A landscape with many valleys, sampled at points; each row gives a point and its height.
From any point a ball rolls to the lowest of the 2 points nearest to it. It stops when none of these is lower. Distance is the straight distance between rows; heights are no part of it.
J_870 (h 624): [136 126 142 131 111 162 149 140 158 126 110 171 153 153 109 117 108 130
 139 146 141 134 165  92 110 113 148 127  98 122 118 132 126 116 145  76
 203  93 129  94 162 128  95  39 129  59]
J_208 (h 471): [139 141 145 134  95 157 148 124 112 132 125 146 196 128 146  45 174 140
 105 115  79 143  98 116 111 114 158 133 118 164 123 139  86 108 101 108
 160  94 129 101 126 143 120  94 116  93]
J_791 (h 483): [110 116  88 119 160 157 126  64  68 118 137 108  62 119 123 127 151 121
 167 106 179 113 148  92  71 212 177 141 124 102 130  74 149 120 174 143
 144 135  87 134 124 163  72 127 120 111]
J_431 (h 399): [144 152  89 144 126  78 118 143 149 155 139 125  64 143 108 143  99 102
 166 131 181 128 195 128 188 142 106 125  70 129  91 127 129 127 141 122
 125 119 132 138 114 102 157 106  86 140]
J_130 (h 362): [102 115 126  77  99 131 113 114 106 120 164 133 159 103 121 121  75  74
 118  76 135 143 125 153 120 133 101 128 137 146 107  96 143 136 130 182
  92 143 113 154 126 147 115 158 102 113]
J_888 (h 446): [163 134 146 141 118 123 133 135  71 120 138 133 164 137 154  45 135 121
 130  98 118 130 132 150 108 161 162 172 101 168 140 107  84 132 124  59
 163  96 184 137 122 159 117 100  75 120]
J_616 (h 586): [138 138 153 164 135 128 149 105 133 132 126  92 137 127 164 152 140 136
 153 129 132 128 176 117 124  91  91 110 137 154 145 103 168 172 125 126
  99 131 176 132 144 137 199 158 136 167]
J_372 (h 443): [118  90 157  79 145 152 133  82 151 124 145 138 142 129 128 157 119 129
 143 172 140 154 157 164  56 128  86 109 151 152 165  72  53 106 107  58
 182  96 120 139 116 126 126 146 106 149]
J_949 (h 578): [ 84  82 151  74 130 170 133 124 127 113 124  76 167 186 156 171 127 132
 190 155 101 138 144 172  77 129 106  97 136 121 129  85 144 116 140 117
 150  94 135 131 115 163  93 161  77 164]
J_51 (h 482): [ 88 153  96 130 120 105 151 163 121 159  96  74 134 131 168 155 128 102
  92 158 130  81 147 118 133 129 159 128 127  88 118 147 205 111 156 178
 160 127  89 109 144  93  95 125 117 104]
J_920 (h 425): [129 136 134 121 125 140 118 121  91 147 121  99 106 124 171 109 180 113
 140 158 130  72  93 104 137 161 145 158 103 124 126 177 178 126 140 125
 126 122  66 133 199 146 125  84 129 121]
J_625 (h 390): [156 142 120  94 157 124 128 166 100  99 119 165 181  99 156  92 107  97
  95 120 142 121  92 136 106  78 158 125 151 147  76 161 221 142 119 137
 127 104 133 114 126 135  68 121 163 115]
J_394 (h 176): [ 90  95 138 124  58  90 108 165 136 144 108 104 172 123 153 166 124 124
 155  90 113 107 120 147 126 125  86 121 181 111 124  84 135 115 154 169
  93 150 113 155 138 127 155 232  98 137]
J_945 (h 561): [159 115 150 174  93 128 129 113 162 149 120  94 130 143 155 163 150 141
 141 125 126  61 142 127 125  63  98 148 159 138 112  96 208 176 124 140
 115 119 172 154 132 137 134 195 136 128]
J_668 (h 472): [165 123 112 105 136 145 102 141 117 119 119 130 161 163 170  78 145 109
 154 117 121 124 109 167 106 151 142 163 132 201 124 131 155 151 125 104
 109 110 183 153 150 142 107 136  42 132]
J_810 (h 599): [131 120 121 114 110  90  93 141 130 151 138  71 123 100 113 118 121  95
 114 138 115 116  99 130 160 128 163 177 109 142 109 123 133 179  96 180
 109 107 149 182  94 105 114 132  92  99]
J_916 (h 515): [126 100 112 138 112 151 108  88 110 106 152 134  76 105  80 109 111 107
 138 122 192 120 161 129 116 152 132 167 127 128 105 118 124 116 147 135
 163 106  83 162 119 137 109 142 143  89]
J_577 (h 544): [ 83 134  81 153 110 164 119 132 144 147  77 115 127 155 168 154 158 147
 139 111 115 148 117 114 160 114 112 120 182 137 155 124 159 154  77 164
 138 180  94 131 141 114 180 176  90 100]
J_55 (h 305): [ 77 169 151 124 123 164 107 141 148 164 128  87 164 139 163 108 200 151
 138 125  87 152  81 175 121 148 117  76 135 123 148 167 108 105  96 177
  85 142 105  91 111 113  87 138  97 153]
J_296 (h 566): [131 109 118 153  95 118 101  89 109 118 118  81 166  71  96 109 131 127
  78 126  79  88 123 146  92 134 139 142 130  82 139  87 103 115  94 113
 159 107 135 172 100 146 175 190 138  94]
J_716 (h 501): [ 85 128  99 124 111 127 171 126 121 126 131 141 177 133 126 162 115 153
 128 104 114 124 151 114  96 124 128  62 188  84 125 101 129 124 152 143
 146 125  75  64 122  74  80 183 110 107]
J_170 (h 444): [134 140  66 138 155  90 132 101 118 155 138  79  84 138 105 164  99 141
 161 132 172 114 180  76 173 150 173 171  57 143 130 148 144 159 156 120
 116 102 134 138 121 134 161  97 100 151]
J_890 (h 155): [121 111 144 117  81 118 126 164 103 104 127 156 142 134 128 146  81 106
 129  95 141  87 123  92 112  85 119 159 119 140  77  81 156 124 191 105
 110 154 148 150  88 164 103 191 129 191]
J_726 (h 593): [135 126 130 132 140 114  84  78 101 174 125 115  81 114 175 122 158 110
 124 154 125 114 176 187 143 138  94 125 103 102 153  81  88 121 108 163
 139  96 117 140 133 142 155 141  65 151]
J_793 (h 234): [ 69  97 117 129  75 111 140 172 130 129 124  91 176 161 121 160 116 118
 216  95 106 118 123 131 124 164 104 109 147 110 134 121  95  99 180 174
  66 158 111 146 168 140 146 153  69 165]
J_506 (h 430): [ 88 109 152  77 140 159 135 162 167  97 132 152 130 127 126 200 140 144
 162 100 134 111  89 161  75 141 107  69 183 111 138 124 128 122 160 156
 120 195  87 119 125 135  96 177 110 126]
J_450 (h 522): [112 183  93 118 122 125  84 166 202 150 115 122  75 108 105 172 145 145
 115 157 110 125 115 128 142 130 119  87 138 122 104 215 126 145 125 148
 102 136  80  95 160 112  80  99 144  95]
J_421 (h 477): [122 144  85 114 117 164 174 101 170 135 146 117 161 137 102 120 135 142
 153 123 121 173 151 112 120 125 151  86 125 107 107  96 123 105 121 154
 145  99 107  74 116 110  86 179  98 100]
J_469 (h 642): [152 173  91 159 121 138 107 114 168 125 107 170 128 119 110 121 124 114
  92 162 125 136 165  83 148 126 111 134 103 143 105 198 126 139 111  99
 173  85 112 103 174  80  95  61 152  96]
J_955 (h 394): [118 128  44 128 125  75 147 106 119 113 151 153 155 132 133 168  79 124
 178  83 127 134 208 116 143 135 114  86 169 153 106  79 156 110 160 188
 119 114 121 125 170  99 147 114  79 123]
J_298 (h 364): [153 120 159 111 161  96 110 146  56 146 132 138 147 121 195 104 126  79
  83 138 152  60  99 155 106  84 149 124 138 123  93 136 202 127 137 184
 100 106 111 105 125 107  41 114 155 118]
J_294 (h 516): [116 151  90 148 104 210 104 133 133 112  71 101  98 154 138 102 186 123
 117 134 138 151  92 114 147  84 148 145 141 154 135 128 129 164  72 162
 153 134 143 119 102  91 116 153  91  84]
J_540 (h 583): [ 95 109 135 125 108  89 132 124 117 139 140  62 145  73 122 127 147 128
  95 125  70 114  87 133 133 152 172 177 145 105 139 118 105 136 108 168
 123 131 135 182  88 150 156 162 115 131]
J_350 (h 493): [153 121 126 122  98 127 129 178 160 119 117 150 213 136 118  80 107 112
 117 126  91 111 118 143 108 114 157 130 154 165 103 134 129 125 150  91
 155  77 134 109 142 108 100 168 113  87]
J_115 (h 633): [132 156 167 146 103 109  83 168 137 151  89 132 140 124 164 110 168 109
  84 163 106  94 120 169 149 119  82 142 108 119 128 140 106 115  99  84
 119 125 152 132 154 107 138 116  92 167]
J_583 (h 309): [134 146 152 121 107  90 114 104 105 117 141 112 134 103 149 161 156 137
 154 125  53  67 133 132 124 163  76 156 142 117  86 152 131 161 171  88
  93 104 134 135 156 136 103 169 102 205]
J_229 (h 324): [109 116 156 164 151 131 166 173 141 114 148 144 166  99  48  74  97 116
 154 113 147 151 127 118 116 120 168 101 114 110 104 127 108  72 157  72
 159 154 176 132 120 132 181  92 210  88]
J_978 (h 268): [106 129 150 130 133 136 106 174 192 139 114  91 140 131 141 119 174 167
 111 167  82 161  72 162 139 110 122 102 163 120 146 153  75 120  60 134
 108 128 159 105 112  98 107 125 135 116]
J_169 (h 321): [115 100 138 110 136 105 134 115 133 135 178  96 176 102 126 121 107 115
 197  99 121 154 119 153 133 120 144 133 119 158 131  93 139 123 153 177
  61 113 188 174 141 143 141 136 108 142]
J_998 (h 480): [158 115 105 169 139 111 154 134 123 125 131 114  87 171  90 155 105 161
 139 106 170 130 165  37 151 142 149 177  97 148 156 154 155 177 191  53
 171 115 154 150 139 116 149  95 130 134]
J_329 (h 248): [126 112 110 152 139  55  97 115  73 116 138 140 105  73 128 118 106  77
  92 127 122  59 140 153 116 154 154 115 141  74 110 119 149  95 162 184
 144 108  92 113 147 160 132 118 171 112]
J_751 (h 216): [159 151  82 156 139 114 105  71  62 153 158 111 117 120 127  66 137 113
 148 122 160 113 141  95 168 200 145 154 130 156 103 140 186 145 161 156
 110  69 130 124 140 149  67  86 108 154]
J_489 (h 538): [146 109 133 155  89 153 115 181 164 126  70 128 155 165 137 138 116 122
 102 131 122  92 112 104 120  39 138 178 128 127 121 114 202 172 130 119
 141 117 181 127 117 107 121 185 138 131]
J_219 (h 584): [110 119 103 113 145 128 173 137 114 135 148 121 121 158 107 154 128 186
 112 146  92 160  79  90 155 174 154 124 156 137 192 161  84 136 113 158
 128 183  95 140 160 102 153  24 134 106]
J_78 (h 565): [137 115  82 111 131 119 181  81  88 125 141 112 104 157 141 167  81 131
 168  87 180 178 182  55 123 152 119 152  74 117 139  82 179 168 121 190
 118 133 136 117 110 107  98  99  87 159]
J_492 (h 479): [123 134 153 148 133 110 111 156 211 168 132 101  55 132 103 157 144 160
 154 183 119 146 106 108 162  70 137 110  94  99 133 180  90 112 102 143
  78 187 129 108  97 116 152  88 166 133]
J_951 (h 257): [156 124 133 158 163  84 112 153  61 142 150 154  98 126 153 111 108  82
 131 125 200  64 157 147 121 114 151 137 119 143  99  56 174 157 173 113
 143  99 169 141 115 135 103 105  96 142]
J_925 (h 413): [106 150 124 146  74 135 154  97 104 139 113 121  94 140 183 160 103 126
 115 117 176 120 120  87 205  92 126 100 125 145 121 162 173 136  87 200
 114 161  71 153 136 171 163 119 132 149]
J_655 (h 326): [121  92 169 144 138  66 132 127 179 129 129 105 127  94  93 180  96 144
 126 175 102  88 127 132  96 120 124 169 103  70 137 143  76 147 121  77
 107 122 159 174 122 125 152 140 193 161]
J_709 (h 606): [135 125 107 115 112 174 129 141 127 132 113 167 123 152 128 136 101  86
 111 152 156 110 157 138 111 118 121 104  89 113 117  93 124  94 146 146
 178 127  85 103 152 122  73  60  81  70]
J_909 (h 361): [102  79 182 132 146 105 129 132 160 115 124 111 166  73  98 160 109 157
 133 166  69 134  95 159  61 146 131 104 152  60 166 132  85 142 132 106
 109 158 141 144 116 149 133 137 199 132]
J_766 (h 585): [141 118 138 128  98 195 135 121 135 139 116 164 122 178 138 175 131 110
 115 154 129 109 152 153  96  70  76  97  84 104 124  68 131  98 132 119
 166 118 123 125 137 165 114 122  69 139]
J_663 (h 277): [151 137 155 119 149  69 116 122 193 142 131 129  71  78 126 171 118 141
  97 194 119 121 137 172 126 107  93 142 123  84 137 156 124 144  91 112
  86 151 175 147  97  94 136 138 181 143]
J_309 (h 213): [152 169  67 163 171  90  94  67  86  98 146 147  93 116 127  65 157 114
 115  64 116 111 154 154 149 149 156  72 150 163 105 102 107 115 101 165
 128 121 118 107 137 138 116 109 120 125]
J_519 (h 397): [111 127 145  71 113 128 142 135 135  99 134 152 193 129 133 159 128 112
 108  95  85 141  93 194  94 102  97  84 189 127 127 129 111 119 103 151
 104 135 112 119 125 132 111 159 111 120]
J_886 (h 366): [149 132 151 162 152 143 132 157 120 113 133  92 148 123  51  61 123 141
 139 100 158 169 107  58 166 128 169 156 117 136 136 176 131 119 129  62
 141 124 170 140 122 110 191 101 206 113]
J_962 (h 432): [124 151  85 138 119 112 170 125  86 139 151 138 188 134 120 158  89 162
 113 100 105 138 174 114 152 123 114  57 114 136 123 103 108 110 119 190
 122 155 122 117 149  98 163  68  92 100]
J_174 (h 562): [153 135 106 138 147 156 140 105 130 108 145 177  85 163 135 137 143 160
 156 138 159 164 180 134  92 143  70 114 162 168 173  94 115 137 150  66
 147 138 149 117 164 130 160 122 107 114]
J_518 (h 286): [130 154  81 152 164  83 107  93  73 121 129 162  70 152 119  48  95  99
 139  77 154 151 157 151 158 173 140 103 119 134  75  67 105  90 141 200
 157 109 133  86 112 100 127 115 129 125]
J_908 (h 614): [148 136 154 125 132 101  89 138 105 159 118 122 158 131 184 105 164  89
  92 138 112 108 153 212 154 109 105 119 143 104 148 121 122  94 134 164
 107 108 128 117 128 112 123 207  95 157]
J_957 (h 509): [143  83 132 154 135 138 145 127 170 140 126 123  64 183 109 175 158 173
 146 126 158 110 132  91 115 100 143 161 109 165 160 122 123 155 183  61
 145 158 129 160 160 151 180 136 113 130]
J_27 (h 635): [124 179 133 162 130 109 129 114  89 133 135 169  76 131 164 147 140 144
  91 134 159 141 152 142 181 121  67 145 114 134 151 136 110 134 102 133
 118 156 113 135 105 127 175 108 137 201]
J_258 (h 347): [103 177 126 104 149 146 141  94 106 121 140 101 127 118 175 153 185 133
 163 119 129 171 121 154 143 158 110  84 179 113 168 125 155 143  95 207
 108 146 108 127 109 106  96 173 107 158]
J_278 (h 411): [122 105 195 136 135 110 121 158 127  98 116 152 169  77 123 101  85 138
 103 132 101 144  89 120 131 161 113 191 156 113 168 175 110 155 131  94
 123 126 151 133 144 115 188 151 203 119]
J_582 (h 465): [132 156 108 119 116 140 193  94 105 125 140 150 152 148 104 151 106 146
  87 130 139 178 162  58 132  96  99 109  99 143 110 127 158 142 106 162
 144 122 124  80 135 105 133  74 134  96]
J_575 (h 455): [134 120 109 104 160 150 118 109  67 121 118 116  89 143 169 119 158 130
 170 132 153  92 123 127 117 209 128 134 118 109 140 107 140 106 164 135
 131 159  95 144 178 158  99 116  68 125]
J_855 (h 523): [109 136 136 130 135 150 122  90 152 142 140 105 180 106  89  53 125 132
 138  94 120 173 134 163 144 138 125 117 122 126 166 135  87  66 117 109
 112 131 140 138 117 140 186 156 169 109]
J_828 (h 410): [145  90 175 117 113 169 141 141 163 136  94 164 126 166 109 169 113 157
  63 167 118 134  69 106 126  65 123 190 132 132 171 154 134 129  95 119
 117 123 110 107 150 166 147 144 173 124]
J_383 (h 514): [142 122 113 137 103 120 118 203 143  83  93 173 164 187 162  98 145 124
  81 110  97  76 123 123 110  61 139 151 146 165 113 111 132 149 167  94
 147 100 137 140 128 100 114 173  95 118]
J_701 (h 379): [160  97 194 141 121 155 120 161 163 130  88 143 137 147  91  88 122 148
 113 134 138 150  85 117 102 105 141 229 126 138 156 179 146 139 111  45
 130 102 153 140 129 142 152 153 209 120]
J_644 (h 190): [156 107 137 166 131 102 108 118  55 126 157 132 123 122 116  48  98  75
 170  85 196 100 158 115 135 201 164 151  91 150  93  85 166 134 177 105
 153  53 151 122 106 154  87  93 111 125]
J_149 (h 658): [150 146 111 126 151 101  99  80 122 144 162 133  82 150 137 153 155 155
 107 135 153 145 134 137 179 120 116 118 124 164 189 163  98 115  78 147
 126 131  83 140 140 128 169  85 120 127]
J_811 (h 209): [139 182 104 139 155 108 119  66 154 135 175 161 106  87  89  94 122 146
 148  87 151 139 189  99 164 149 131  72 118 152 118 128  76  99 145 106
  97 127 112 150 143 161 159  67 169 134]
J_413 (h 363): [108 152 130 155 130 112 154 108  87 139 144 119 116 102 166 105 124  79
 109 129 186 135 106 138 169 104 131 110 127 125 146  85 159 107 116 211
 114 173 119 140 115 135 178 130 147 136]
J_286 (h 498): [131 125  94 138 120 135 171 145 148 101 124 141  85 180 115 169 111 157
 110 128 159 159 168  54 153  93 133 125 106 124 104 140 152 163 107 134
 196 171 151  90 119  57 160  86 115  84]
J_428 (h 524): [ 87 150  73 125 112 163 130 136 122 143 100 140 152  90 116 108 153 138
  89 111 106 111 115 103 105 178 147 102 175  88 123 157 125 112 163 126
 166 127  87  66 122 117  76 142 146 104]
J_382 (h 450): [ 97  75 155  81 164 133 110 129 215 115 142 104 154 116 100 153 110 121
 191 179 117 150 130 199  43 141 121  64 173 119 158 100  69  89 126  82
 138 122 124 149  88 136  98 179 111 114]
J_864 (h 496): [141 146 148 155  99 159 159 109 106 136 102 159 185 107  98  47 143 100
  83 104 114 145 125 116  96 104 101 107 120 108 115 111  63  92  85 103
 134 116 148 105 119 140 167 164 158 127]
J_902 (h 346): [129 118 143 120 142 139 133 109 196 148 119 117 120 124  75  97 153 168
 132 171 104 168 103 119 128 130 138 153 128 141 160 156 119 158 110  76
 116  94 128 128 121 109 152 158 197 129]
J_958 (h 609): [128 170 139 165 147 111 166 104 125 132 123 125  79 128 194 162 167 164
 132 136 162 164 160 129 168  97 122 101 130 139 170 118 141 148 114  95
 131 165 162 121  99 116 194 148 173 190]
J_415 (h 395): [139 120 183 100 118 116 137 129  91 162 162  90 145 101 182 130 158  91
 138 138 152  58 100 144 135 107 139 114 114 103 120 137 183 102 170 161
  96 125  76 130 137 161  85 134 133 131]
J_901 (h 414): [156 156 118 111 169  72 105 174 143 114 192 139  90 122 127 133 129 122
 137  94 121 108 106 146 156 128 165 111 123 184  81 126 111 139 150 157
  70 150 176 151  97 102  98 129 116 124]
J_533 (h 436): [126 106 163  90  74 200 115 137 114 133 107 174 139 138 119 126 145 117
  76 131 108 121  45 122 111  80 108 177 107 109 127 146 133 129  79 128
 103 129  95 135 127 170 113 117 133 144]
J_560 (h 662): [165 132 117 138 111 133  86 129 132 135 132 134 119 130 116  82 139 120
  95 152 135 160 132 146 177 107 127 155  95 179 149 173  79  90  80 128
 138  91 130 156 157 129 177  63 117  87]
J_975 (h 582): [178 126 103 131 149 176 170 132 141 119 128 175  92 156 120 124 154 182
 135 109 173 201 166  63 105 147 109 104 124 180 179 144 136 118 147  42
 165 152 126  94 159  83 125 107 134 123]
J_646 (h 445): [125 133 118 129 152  82 121 149 186 169 146  85  80 139 102 192 119 138
 154 158 149 145 169 148 198  93 119 106  71 133 132 145 106 140 113 159
 103 154 165 137 101  77 175 122 122 122]
J_996 (h 648): [137 133 164 139  98 124  88 122 133 143 110 132 127 113 130 123 141 136
  73 148  75 128 106 157 148 135  93 162 127 130 158 166  53 114  89  95
 111  87 111 145 167 143 162 102 137 131]
J_449 (h 393): [150  40 203 115 155 139 148 125 169 121  98 187 149 123 127 160 115 137
  90 182  68 107  91 143  54  95 112 130 163  69 146 123 101 174  93  72
 115 123 155 139 118 181 134 103 174 153]
J_194 (h 534): [125 155  76 135 151 126 197 150  75 105 140 150  78 164 146 153  88 156
 147 107 181 195 155  67 157 160 134 149  85 112 134  98 148 159 133 118
 153 198 123 127 122  81 136  99  88 120]
J_967 (h 348): [146 141  70 152 148 105 120 138 121 112 143 147 118 145 124 112  96 103
 161 112 178 160 183 149 143 140 114 101 124 147  91  74 122 130 125 162
 125 104 145 117 130  83 136 154  86 113]
J_4 (h 537): [143 129 155 145 163 149 117 151 192 117 116 187  65 166 126 160 128 151
 149 168 154 125 166 133 126 100  75 152 107 167 143 134 130 143 146  31
 133 125 147 149 170 128 138 109 122 147]
J_217 (h 542): [ 77  71 181  80  99 167 140 137 134 149  95 101 173 143 126 173 100 127
 117 178 108 110  91 125  79 129 144 162  86  72 147 113  92 114 138  93
 148 137 102 109 101 156  92 128 120 134]
J_589 (h 191): [148 116 145 129 108  90  99  93  88 108 140 145 144  75 130 132 146  84
  91 133  83  37 131 151  89 135 105 109 112  40  91 121 107  94 137 147
 146 108  65 124 154 173  78 132 141 103]
J_291 (h 419): [151  38 198  75 150 126 143  63 130 123 132 189 151 161 110 167 127 149
 107 164 112 157 112 151  54  99 105 114 147 123 175 111  74 142 116  37
 161  88 149 154 134 163 134 123 156 139]
J_112 (h 560): [ 65  69 168 103 136 174 137 154 121 104 102  98 146 162 125 155 114 163
 156 181 102 131  73 151  63 177 131 119 155 116 140 115  97 137 142  94
 163 137 123 120  71 143 108 129 102 138]
J_306 (h 310): [ 99 126 116 164 132 104 129 108  59 123 146 103 166  77 142 107 110 108
  89  85 127 105 141 119 143 134 167 111 143 108 133 112 168  97 101 191
 149 174 109 121 115 153 175 104 173 136]
J_230 (h 224): [ 95  96 174 123  83 100 126 181 147 133  97 138 171 162 125 160 100 130
 126 104  88 100  87 128 126  95 100 143 139 144  89  93 108 141 177 137
  71 173 144 153 105 135 110 174 114 188]
J_377 (h 282): [131  93 107 116 126 128 147 109 123 130 144  96 176 163 135 134 124 110
 238 121 137 158 123 115 128 179 106 148 133 132 140 130 140 122 173 145
  71 123 151 182 190 188 159 126  75 181]
J_788 (h 401): [146 142 134 153 112 172 113 191 105 131 114 107  85 158 103  69 147 150
 146 111 180 151  91  46 167  99 134 182 109 165 131 208 142 143 110  87
 148 112 147 113 131 135 154  77 181 135]
J_279 (h 252): [156 147 161 118 117 104  82  92 100 137 142 164 100  77 150 145 186 120
 103 143  88  31 128 125 131 138  90 135 109  67 101 144 119 146 133 117
 120 123 107 174 155 155 102 123 152 170]
J_573 (h 543): [124 198  81 131 148 121 106 182 179 137 141 127  84 109  98 119 176 159
 138 125 115 151 105 118 148 171 160  91 127 147 105 195  96 130 139 116
 111 165 128  89 121  95 119 128 119 124]
J_256 (h 318): [154 149 133 150 135  60 114 179  65 138 146 159 117 122 226 125 104  92
  74 123 169  70 131 158 181 105 130 127 146 151 102 101 189 137 161 167
 106 134 127 138 114 114  98 134 129 176]
J_154 (h 453): [100 119 139  81 125 180 167 140 174 106 140 114 197 119  71  95  85 117
 155 102 122 159 109 140 109 132 159  92 126 114 123 121  75  84 128 145
 122 129  92  98  90 148  84 155 117  97]
J_782 (h 429): [126 114 147  79 153 142 112 133 175 109 142 117 152  88  85 135  94 103
 133 129 145 141 123 199  70 134 129  80 136  84 160 117  83  69 111 135
 143 128  97 144  95 144 104 181 135  69]
J_85 (h 273): [159 168 106 160 144 121 116 141 182 131 164 152 147  91  62 108 138 143
 122 110 120 129 157  92 154 127 154  64 127  99  89 162  90  92 142  63
 135 173 150 115 130 134 176 103 199 125]
J_801 (h 302): [112 158 132 123 121 162 164 153 149 127 124 110 109 116 110 105 157 146
 124 113 113 152  80 114 139 110 182 148 130 116 109 138 154 153 106 127
 119 156 161 123  80 104 153 166 178 140]
J_513 (h 437): [145 142 131 149 154 118 148 156  86 126 111 107 109 151 127 119 123 162
 126 166 186 161 131 100 195 107 149 203 127 171 178 193 171 140  87 122
 150 119 126 128 143  93 178  59 200 159]
J_355 (h 452): [102 174  91 152  97  99 136 138  95 139 105 117 102 129 187 160 107 134
  96 147 149  89 148  80 192  98 186  98 129 126 118 145 193 130 101 192
 158 162  96  90 112 120 139 100 148 117]
J_985 (h 545): [128 116 125 145 124 107 125 133 135  98 134 105 199  84 112  64 125 111
 134 128  82 141 139 195 112 160 147 115 161 136 134 112  83  83 104 102
 168 134 159 156 111 124 197 165 138  83]
J_505 (h 314): [125 164 110 104 151 157 153  63  93 116 161 102 131 106 144 119 147 140
 146  86 148 180 111  94 135 140 132 149 155 135 127 114 200 160  98 200
 101 121 123 123 116 114 100 146 124 147]
J_143 (h 569): [140  94 136 109 158 119 114  67  94 142 134 116 112 117 132 121 133  90
 197 144 170 127 189 186 140 177  78 111 126  96 125  86 146  86 138 187
 125  62 112 135 174 149 153 149 110 124]
J_435 (h 572): [111 142  70 134 127 143 123 103 101 112 114 149  70 138 123 176 131 157
  99  90 164 143 162  98 168 154 119 112 157 135 153 138 153 141 122 169
 156 205  57 124 158 128 191 144 131  98]
J_731 (h 470): [123 145  94 156 144 134 135 153 107 126  81 106  76 139 164 135 116 121
 111 156 180 119 121  94 191 136 157 185 134 146 151 170 209 163 105 169
 156 152 128 133 137 103 137  80 148 104]
J_529 (h 459): [ 90  66 198  90 153 124 117 166 198 108 104 130 125 149 136 193 108 140
 168 119  87 130  56 172  93 126  67  72 195  83 156 153 130 125 158 172
  60 206 117 115  92 163  89 186 130 148]
J_755 (h 353): [139 134 181  94 130 160 113 131 110 110 113 150 144 147 133 142 128 105
 146 129  89 114  81 132 103 164  76 162 128 123  88 168 152 161 154  85
  97  91 124 129 167 141  89 143 146 138]
J_771 (h 371): [165 174 103 133 171  85 116 171 101 107 164 174 110 120 191 100 143 120
  93 117 148 105 135 155 152  79 156 106 175 183  81 108 140 138 110 151
 122 155 173 132 106  67 108  94 126 137]
J_995 (h 270): [135 182 105 127 137 127 143  59  77 143 142  91 133  94 168 102 126 126
 132 144 116 139 131 114 140 144 138 145 131 149 102 158 164 128  98 160
  71  74 121 104 111 103  74 104 152 174]
J_324 (h 512): [110 175  63 148 149 110 130  98 128 127 116  92 123 109 132 130 131 128
 109 124 115 117 199 132 153 169 157  77 121  85 108 142 144 103 167 162
 157 124  65  74 128 121  89 117 133 100]
J_515 (h 417): [146  95 171 154 107 129 162 102 101 136 116 136 135 172 123  92 136 158
 143 102 108 148 107  85 132 148 133 177  83 185 171 145  87 148 151  66
 129  89 140 161 163 173 145  76  95 144]
J_745 (h 502): [113 152 147 128 136 135  81 187 240 164 143  74  96 114  84 162 138 133
 161 154 118 129 103 149 128 104 140  94 105 106 161 171 110  99 138 147
 106 151 109 103 156 125 110  96 165  90]
J_419 (h 221): [145 140 169 109 154 113  92 144 199 116 114 159  92 110 117 140 148 137
  93 182  66 136  97 191 119 107 112 149 122 133 124 163  83 170  51 106
  91 126 173 132 102 112 108 139 117 131]
J_374 (h 237): [146 142 142 131 108 128 139 144 113 124 124 105 116  79 115  90 130  92
 121  95 163 125 128 130 111  92 140 175 118 119 102  78 153 127 131 112
 121 126 160 126  82 140 153 229 153 160]
J_199 (h 519): [ 95 145 130 123  97 125 124 163 132 127 111 117 145  92 134 117  99 106
 108 158 113 124 121 146 107 128 160 157  75  96  98 114  75  91 147  75
 158 117 145 112  98 117 110 141 126 131]
J_390 (h 492): [145 128 114 133 116 199  98 153 163  93  74 120 142 149 147  61 168 120
 151 145 108 162  71 150 115 120 146 157 143 175 116 151 147 155 100 107
 129  97 170 117 125  93  68 135  60  83]
J_247 (h 389): [133 103 133 120 123 144 177  94  89 100 144 119 153 139 123 129 101 131
 141 121  98 144 123  92  92 170 134 159 112 138 137 138 138 146 158  89
 131 115 127 137 163 137 115  96 131 117]
J_41 (h 546): [134 118 154 126 162 136 109  72 133 112 143 146 117 105  96 114 101 101
 188 118 169 127 188 156 117 179  84 145 144 134 109  94 150  95 165 112
 121  99 111 158 133 140 133 172 140 145]
J_970 (h 128): [145 138  83 141 154  82 117  55  82 142 197 141  95  91 100 115 117 132
 130  66 126 123 184 108 146 162 156 103  95 152  83  80  91 136 135 155
  90  96 139 128 117 163 115  71 114 144]
J_651 (h 600): [159 108  71 103 134 156 159  51 154 118 133 160  81 142  88 144 186 186
  93 107 133 159 164  58  71 170 133  96 155 152 166 152 117 147 153  76
 175 115 155 115 129 107 105 150 159 135]
J_360 (h 563): [114  90 160 108  92 205 136 159 145 149  93 129 163 193 116 153  75 103
 113 148 124 136 115 145 106  74  96 133  58 105 134 103 110 111 139  85
 175 108 128 112 102 182 139 108 131 144]
J_524 (h 564): [105 144 106 119 120 137 131 182 165 122 132 148  99 128  98 144 135 169
 116 127  88 161  82  82 170 160 173 108 138 139  85 176  82 116 129 131
 118 208 125 106 114 111 154  65 159 115]
J_852 (h 427): [106  84 147  89 103 158 132 149 135 104 104 165 160 153 100 175  99 133
  84 123  64 146  45 161  95 103 117 146 150 121 116 125 106 173  74 144
 119 162 134 131  89 140 121 161 110 131]

Where does a ball stop that starts at each point below?
J_731: J_970
J_149: J_888
J_324: J_589
J_560: J_298

Call two points neighbours if one is among the 2 nearest of the other. Go from one point of each pair to the other, from neighbour to neighbour, staying as low as possible. Name the highest point that can't be avoided.
J_888 / J_298: J_350
J_967 / J_589: J_731
J_644 / J_782: J_382
J_644 / J_419: J_258
J_394 / J_890: J_230
